Each row is a point on a tangle of strands that fork and nearly touch. The rows are in no order.
(in the rows, 128 means zero)
Two points are linked if the straight distance between their rows is under 105.
ded: [117 137 110 138 182 152 116 167 120  99 146 117 189 122  97  92 114 173
  88 137  99 123 142 101 145 109 125 113 108 130 128 134 134 127]
Nug: [150 111 124 171 125  70 199 134 117 157  89  97 158 138 164  40  66 101
 133  61  88 146  99 145 143 111 184 194 108  91 109 155 123 147]
kibib: [173 107 124 118 104 184 102 123 108 105 147 120 130  53 133 215 158 123
 130 144 127  98  73 137 121 128 137  85 116 125 134  70 133 105]
vubug: [ 92  65  64 130 135 158  87 114 156  94 168  91 142 126  95 126 155 184
 123 184 132 134 151 132 170 126 137 143 122 141 162 120 155  71]
Ker: [135 129 117 144 135 100 161 141  90 102 101 124 162 144 127  75  83 106
 124  90 100 150 104 114 155  90 127 148 129 111 120 123 115 170]
Duva: [ 93  99  99 101 137 117 115 113  92  96 112 132 132 134  91 132 126 146
 147 127 127 170 125  99 162 111 134 134 144 143 133 110 128 134]
biz: [142 162 183 108  80 110 146 101 110 150 123 119 126  83 164 143 137 104
 150 132 118  82  88 140 166 148 158 104 116 123 140  97  96 147]
Deza: [155 134 196 132  93 113 140 123 121 157 156 169  68 136 161 204 150 158
 161 104 123 101 120 152 114 207 134 128  86 182 141 139 131 133]
Lum: [169 141 145 189 135  60 181 119 139 142 125 144 104 156 163  57  94  87
 146 101  88 158 130 160 130 117  86 166 136  97 117 120 111 165]
Tam: [132 162 155  82 100 132 114 156 134 126 104 134  85 133 104 143 158  80
  88 165 153  83 172 119 122 113  79  95 135  93 137 148 128 160]
vik: [199 147 137 209 162  94 196 137 142 175 126 149 130 144 196  57  97 123
 114 100  85 153 107 164 104 156  91 131 114 144  68 182 119 150]
talo: [111 110  70 137 186 164 120 142 107 112 119 130 166 127  56 123  75 121
 125 184 120 132 122 109 138  91 138 122 125 141 157 171 128 124]
piro: [161 154 138 176 136  75 164 133 120 131 129 138 114 155 162  61 110  82
 133  95  92 152 139 151 126 100  77 151 135  89 111 105 103 171]
gola: [ 78 130  97  90 109 161  88  76 108 133  94 121 123 114  96 163 127 124
 167 153 171 170 121  98 140 119 159 119 159 152 141 130 155 109]
gepa: [ 92 126 109 116 136 201  66  98 145 160  95 113 104 103  78 187 120 120
 139 211 172 124 130 125 105 149 150 133 160 145 163 161 152  80]
tadu: [ 95  71  95 104 163 103 104 138 144  88 169 122 136 137 112 127 161 209
 128 125 104 162 125 118 151 156 148 140 131 151 137 118 126  89]
buga: [158 160 118 166 147 110 148 159  97 131 135 135 149 151 156  57 126  90
 105 100  96 135 138 138 104  84  69 127 133  88  97 105 104 171]
Vef: [108 156 148  79  79 142 125  73 105 139  85 111 124 108 138 170 130 121
 164 123 155 139  95 108 151 136 171 108 148 148 128 116 125 131]
zasa: [112  82 119 114 188  95 123 160 142  93 159 140 131 153 134 130 141 208
 131 103  83 157 107 117 135 164 151 132 128 165 125 147 115 113]
pap: [143 103 144 160 155  65 171 142 119 115 138 163  93 167 144  93 120 133
 149  95 100 155 124 142 130 138 101 146 141 152 106 136 114 166]
bef: [129 152 142  91 112 130 110 168 139 128 118 143  85 151 101 134 164  88
  87 149 157  88 199 117  99  99  70 100 131  82 129 136 131 155]
Fakit: [143 177 171  83  87 134 125 152 127 138 109 128  96 107 129 142 166  75
  93 164 143  62 146 128 133 126  97  80 124  94 136 147 115 158]
lutag: [ 97  81 158 139 114  88 130 153 149 139 169 181  87 175 131 141 178 165
 149  91 168 113 177 141  95 176 110 158 108 158 100 120 126 112]
Tebod: [122  98 181 153  91 105 132 146 152 163 165 189  83 174 137 159 169 150
 163  88 182 100 183 142  78 193 109 155  84 150 104 125 129 116]
feg: [158 158 105 148 127 112 148 167  94 119 100 129 147 147 135  63 100  69
  99 120  99 130 129 121 120  73  77 128 131  75 134 139 119 182]
vaf: [112 160 127  89  70 156 137  55 119 146  93  93 141  99 146 159 119 106
 163 119 178 139  81 110 127 109 201  85 162 152 121 135 149 104]
Geve: [162 129 149 110  96 167 101 131 108 108 160 125 125  67 140 211 159 142
 119 123 124  87  95 142 127 146 141 101 103 131 129  66 123 110]
pivag: [128 126 105 120 142 127 118 175 127 107 133 149 119 155  88 111 148 103
  87 143 140 111 191 116  99  80  72 105 133  91 128 123 129 151]
Sefo: [102  82  66 132 178 170  95 132 133 110 138 116 139 128  55 138 104 142
 128 210 120 126 146 129 141 107 130 135 135 144 170 154 141 101]
vozon: [186 178 149 196 163 106 183 135 146 188 109 138 134 144 209  59 102 130
 106  96  96 146 105 156 106 163  98 139 123 150  51 194 121 148]
Zove: [133 154 167  97  86 154  94 115 103 131 137 128 115  96 139 202 159 157
 132 111 136 113 108 131 133 172 146 125 109 148 136  79 129 119]
kurom: [106 112  68 116 160 159 132 112 109 114  97 132 149 143  65 147  63  87
 143 166 139 151 120 109 128  68 145 129 143 139 154 173 131 131]
solu: [102 139 150  79  88 126 108  85  97 145 103 127 105 123 134 171 144 147
 168 112 148 156  96 110 142 170 165 129 143 161 135 109 127 125]
koge: [124 178 134 145 180 148 119 175 119 128 132 116 198 124 126  68 127 164
  69 116 106 115 144  98 119 112 111 107 113 120 102 137 133 135]
mis: [100 130  90  94 118 148 140  87 117 113  78 116 132 141  93 156  80  82
 152 148 153 158 127 105 146  64 154 123 155 132 147 160 140 142]
pemes: [123 119 126 135 178 125 113 155 195  90 184 103 175 159 133 100 154 211
  98  94 115 118 160 115 122 145 139 133  97 131 126 106 135 100]
tusev: [ 88 137  99  85 104 152 127  66 118 124  83 112 129 130 108 160 103  93
 165 144 171 163 121 103 142  79 168 111 167 143 134 147 148 130]
sevag: [154 117 144 170 187 112 139 161 148 136 171 146 147 163 148  89 154 146
 129  75 128 131 165 148  78 110  91 116 123 113  59  97  91 139]
medes: [154 177 166 171 178 106 157 156 137 165 112 141 141 154 188  71 103 158
  98  76  93 145  99 121 112 170 118 138 129 165  64 184 123 149]
sufo: [113 115 110 122 148 109 134 137  88  90 118 134 147 137 101 105 110 131
 126 113 108 150 124 105 161  97 117 131 136 125 127 112 121 160]
Reli: [154 137 132 166 161 105 139 153 118 133 158 146 133 165 147  81 152 112
 125  89 121 134 171 145  85  87  71 116 126  94  73  91  96 157]
Pevut: [140 118 124 145 132  80 177 129 102 108 101 125 136 154 143  75  80 105
 140  80  95 158  98 123 156 102 139 167 132 112 121 125 113 165]
fadu: [140 129 197 140  85 110 131 135 136 158 167 174  75 155 145 187 159 156
 152  88 157  96 160 151  95 202 122 146  81 167 124 125 132 127]
bim: [ 80 109  95 111  91 179  62 101 133 144 135 110 116 106  98 171 151 158
 116 178 164 133 154 123 142 160 132 153 127 135 168 108 171  73]
Nefog: [123 103 134 143 186 105 123 166 174  97 182 136 160 158 138 105 160 191
 112  82 123 121 165 126 109 133 125 129 111 130 100 101 117 111]
dukeg: [154 115 118 129 112 217  77 122 131 114 142 114 136  45 122 217 146 137
 125 160 148 121  81 131 106 147 148  95 118 127 147  93 163  81]
Rabos: [193 125 130 211 153  68 202 128 147 156 131 156 111 149 179  56  88 106
 133 100  82 162 115 163 112 141  86 147 123 130  95 159 123 154]
lega: [162 163 165  82  85 139 136 155 120 146 116 127 108  89 120 148 157  71
  87 174 138  45 113 134 130 139 103  71 112  99 141 156 106 148]
poz: [ 94 138 107 105 141 189  84  83 139 155  86 117 110 110  80 183 104  96
 156 200 180 132 119 120 103 125 162 120 172 155 149 177 148  97]
retu: [ 80  89  74 129  91 181  78 108 158 135 147 107 112 123  91 158 153 152
 102 205 166 114 167 135 137 148 121 164 118 138 177 124 167  64]
vudu: [ 86  76 141 116 121  87 119 149 139 126 171 163  98 161 124 145 181 183
 135 100 153 127 162 138 114 179 122 166 120 154 112 110 125 103]
kor: [132 165 177 128  99  73 157 106 159 129  83 114 106 125 178  88 104  61
 148 124 106 126 152 140 172  99 121 150 144  66 150 123 110 170]
segu: [137 129 119 125 111 224  67 119 141 137 134 112 131  60 120 216 137 146
 108 174 158 117 103 130 109 158 145 114 116 129 159 110 166  73]
kisik: [ 78  99  95  91 124 133  92  93 100 112 117 129 124 125  90 150 138 154
 154 141 143 173 131  99 157 129 141 136 149 146 141 112 142 113]
Napu: [150 157 157 162 190 107 144 166 125 131 146 143 155 150 159  80 120 169
 104  71  95 140 116 126 110 150 114 129 123 149  78 139 110 145]
giz: [118 153 183 106  87  74 169  92 167 146  88 103 124  95 186 101 109  68
 155 127 119 111 136 140 183 109 170 140 139  71 147 130 101 150]
Bur: [118 109 101 133 167 146 107 143 176  79 183  92 177 140 111 105 143 205
  91 133 110 114 162 117 147 128 141 127  92 131 144 114 147  96]
duvi: [122 164 195 103  79  90 159  92 133 149 101 115 119 100 172 124 125  90
 154 131 123 100 111 139 179 137 155 125 134 108 139 118  96 153]
nudu: [157 138 145 108  85 142 142 100  94 143 122 114 144  65 145 166 135  95
 146 144 124  83  61 134 145 129 163  81 118 125 140  86 109 134]
puz: [ 92 111 135  88  94 115  94 110  99 143 126 144  96 133 119 174 163 175
 151 111 139 161 121 116 132 187 146 157 136 157 138 103 135 107]
zamu: [124 156 117 111  73 181 149  67 122 152 105  99 153  81 141 154 113  84
 154 143 187 119  67 127 103 102 199  66 163 156 118 155 162  95]
noti: [135 103 146 157 187 105 134 168 166 116 177 148 147 163 142  99 155 173
 125  76 134 124 161 136  92 129 108 125 119 125  76 102 107 123]
lipo: [160 157 106 152 112 102 157 152 122 133  81 111 142 143 160  57  88  46
 113 112  88 132 134 129 132  69  94 157 128  50 154 133 129 177]
Ger: [156 109 129 167 127  59 193 122 129 136  95 117 129 151 157  63  60  96
 148  69  87 157 108 141 148 107 159 189 125  93 130 134 119 158]
Ravom: [115 108  90 139 174 165 105 152 150  90 166  96 176 129  88 109 124 187
  96 167 103 112 157 116 152 112 134 120 101 136 154 134 146 103]
ner: [155 141 183 110  94 127 116 119 113 146 153 148  89 115 157 212 151 166
 157  97 123 117  94 145 120 201 153 133 106 169 137 102 119 120]
Dad: [111 157 116 102 101 189 136  75 139 156  92 106 137  94 113 169 102  72
 152 175 191 115  82 134  94 104 182  81 177 157 120 191 145  94]
movu: [127 122 160 140 126  63 154 121 111 115 121 155  84 164 135 101 128 119
 154 102 111 151 134 136 143 128  99 153 145 139 118 115 109 170]
pabab: [ 81  87 126  96 110 100 101 128 114 128 151 153  93 143 118 157 171 185
 138 115 138 151 140 125 132 186 136 164 132 160 130 105 129  98]
fot: [150 161 141 146 111  78 155 126 156 130  86 109 120 136 178  65  90  46
 137 108  85 140 152 144 148  79 109 166 136  43 158 119 123 172]
tego: [171 118 121 108  98 169 129 121  92 129 131 124 133  57 120 184 140  88
 125 163 123  75  62 132 126 127 140  70 111 122 146  95 118 131]
rema: [148 154 100 143 153 136 135 187  92 115 115 136 163 136 100  75 111  97
  79 136 109 123 136 110 111  80  79 110 127  94 127 150 122 166]
Kedek: [107 154 121  91 126 179 121  78 150 146  81 110 118 119  92 181  94  64
 153 186 182 122 103 131 101 106 167 106 183 148 129 204 124 100]
Fuvo: [ 90  72  67 130 137 165  89 126 150 111 152 109 127 128  72 141 138 156
 112 204 139 120 167 132 151 120 121 147 133 138 169 133 153  82]
neteb: [113 130 112 119  84 206  64 113 153 139 148 108 123  85 119 206 143 159
  98 163 164 120 134 126 119 166 138 146 101 128 174  98 174  65]
kuru: [155 124 146 167 176  88 164 160 121 115 150 156 128 155 153  82 119 153
 127  78  94 147 113 138 118 138 103 130 134 152  87 139 108 157]
Limob: [ 92  70  77 112 144 125  92 118 147  90 171 103 141 131 103 124 167 205
 126 149 117 155 139 122 162 146 145 141 126 142 145 112 144  75]
Pulel: [137 128 100 136 161 139 120 188 123 111 142 145 151 146  90  95 133 119
  78 139 125 109 174 116  93  82  77 101 124  92 124 127 126 148]

Follow the links from the first point to the second, and from the first to the third. Name the last point that the two ways share.
mis, zasa, neteb | Fuvo
vozon, rema, noti | buga
Zove, retu, nudu | kibib
Limob, mis, Geve | Fuvo

A fork is a point with three links. Follow the links from the first point to the second and name the forks in between, in order.
tego, Zove | kibib
Fakit, sevag | feg > buga
retu, mis | Fuvo
Bur, piro | buga
kor, buga | feg
Nefog, lipo | buga > feg

Name the points in between on the shortest way along the links from the first point to the second, in order.
vozon, Nefog | vik > Rabos > Lum > piro > buga > Reli > sevag > noti
piro, Fakit | buga > feg > rema > Pulel > pivag > bef > Tam
Dad, solu | zamu > vaf > Vef
segu, Limob | neteb > bim > retu > Fuvo > vubug
lutag, Geve | Tebod > fadu > Deza > ner > Zove
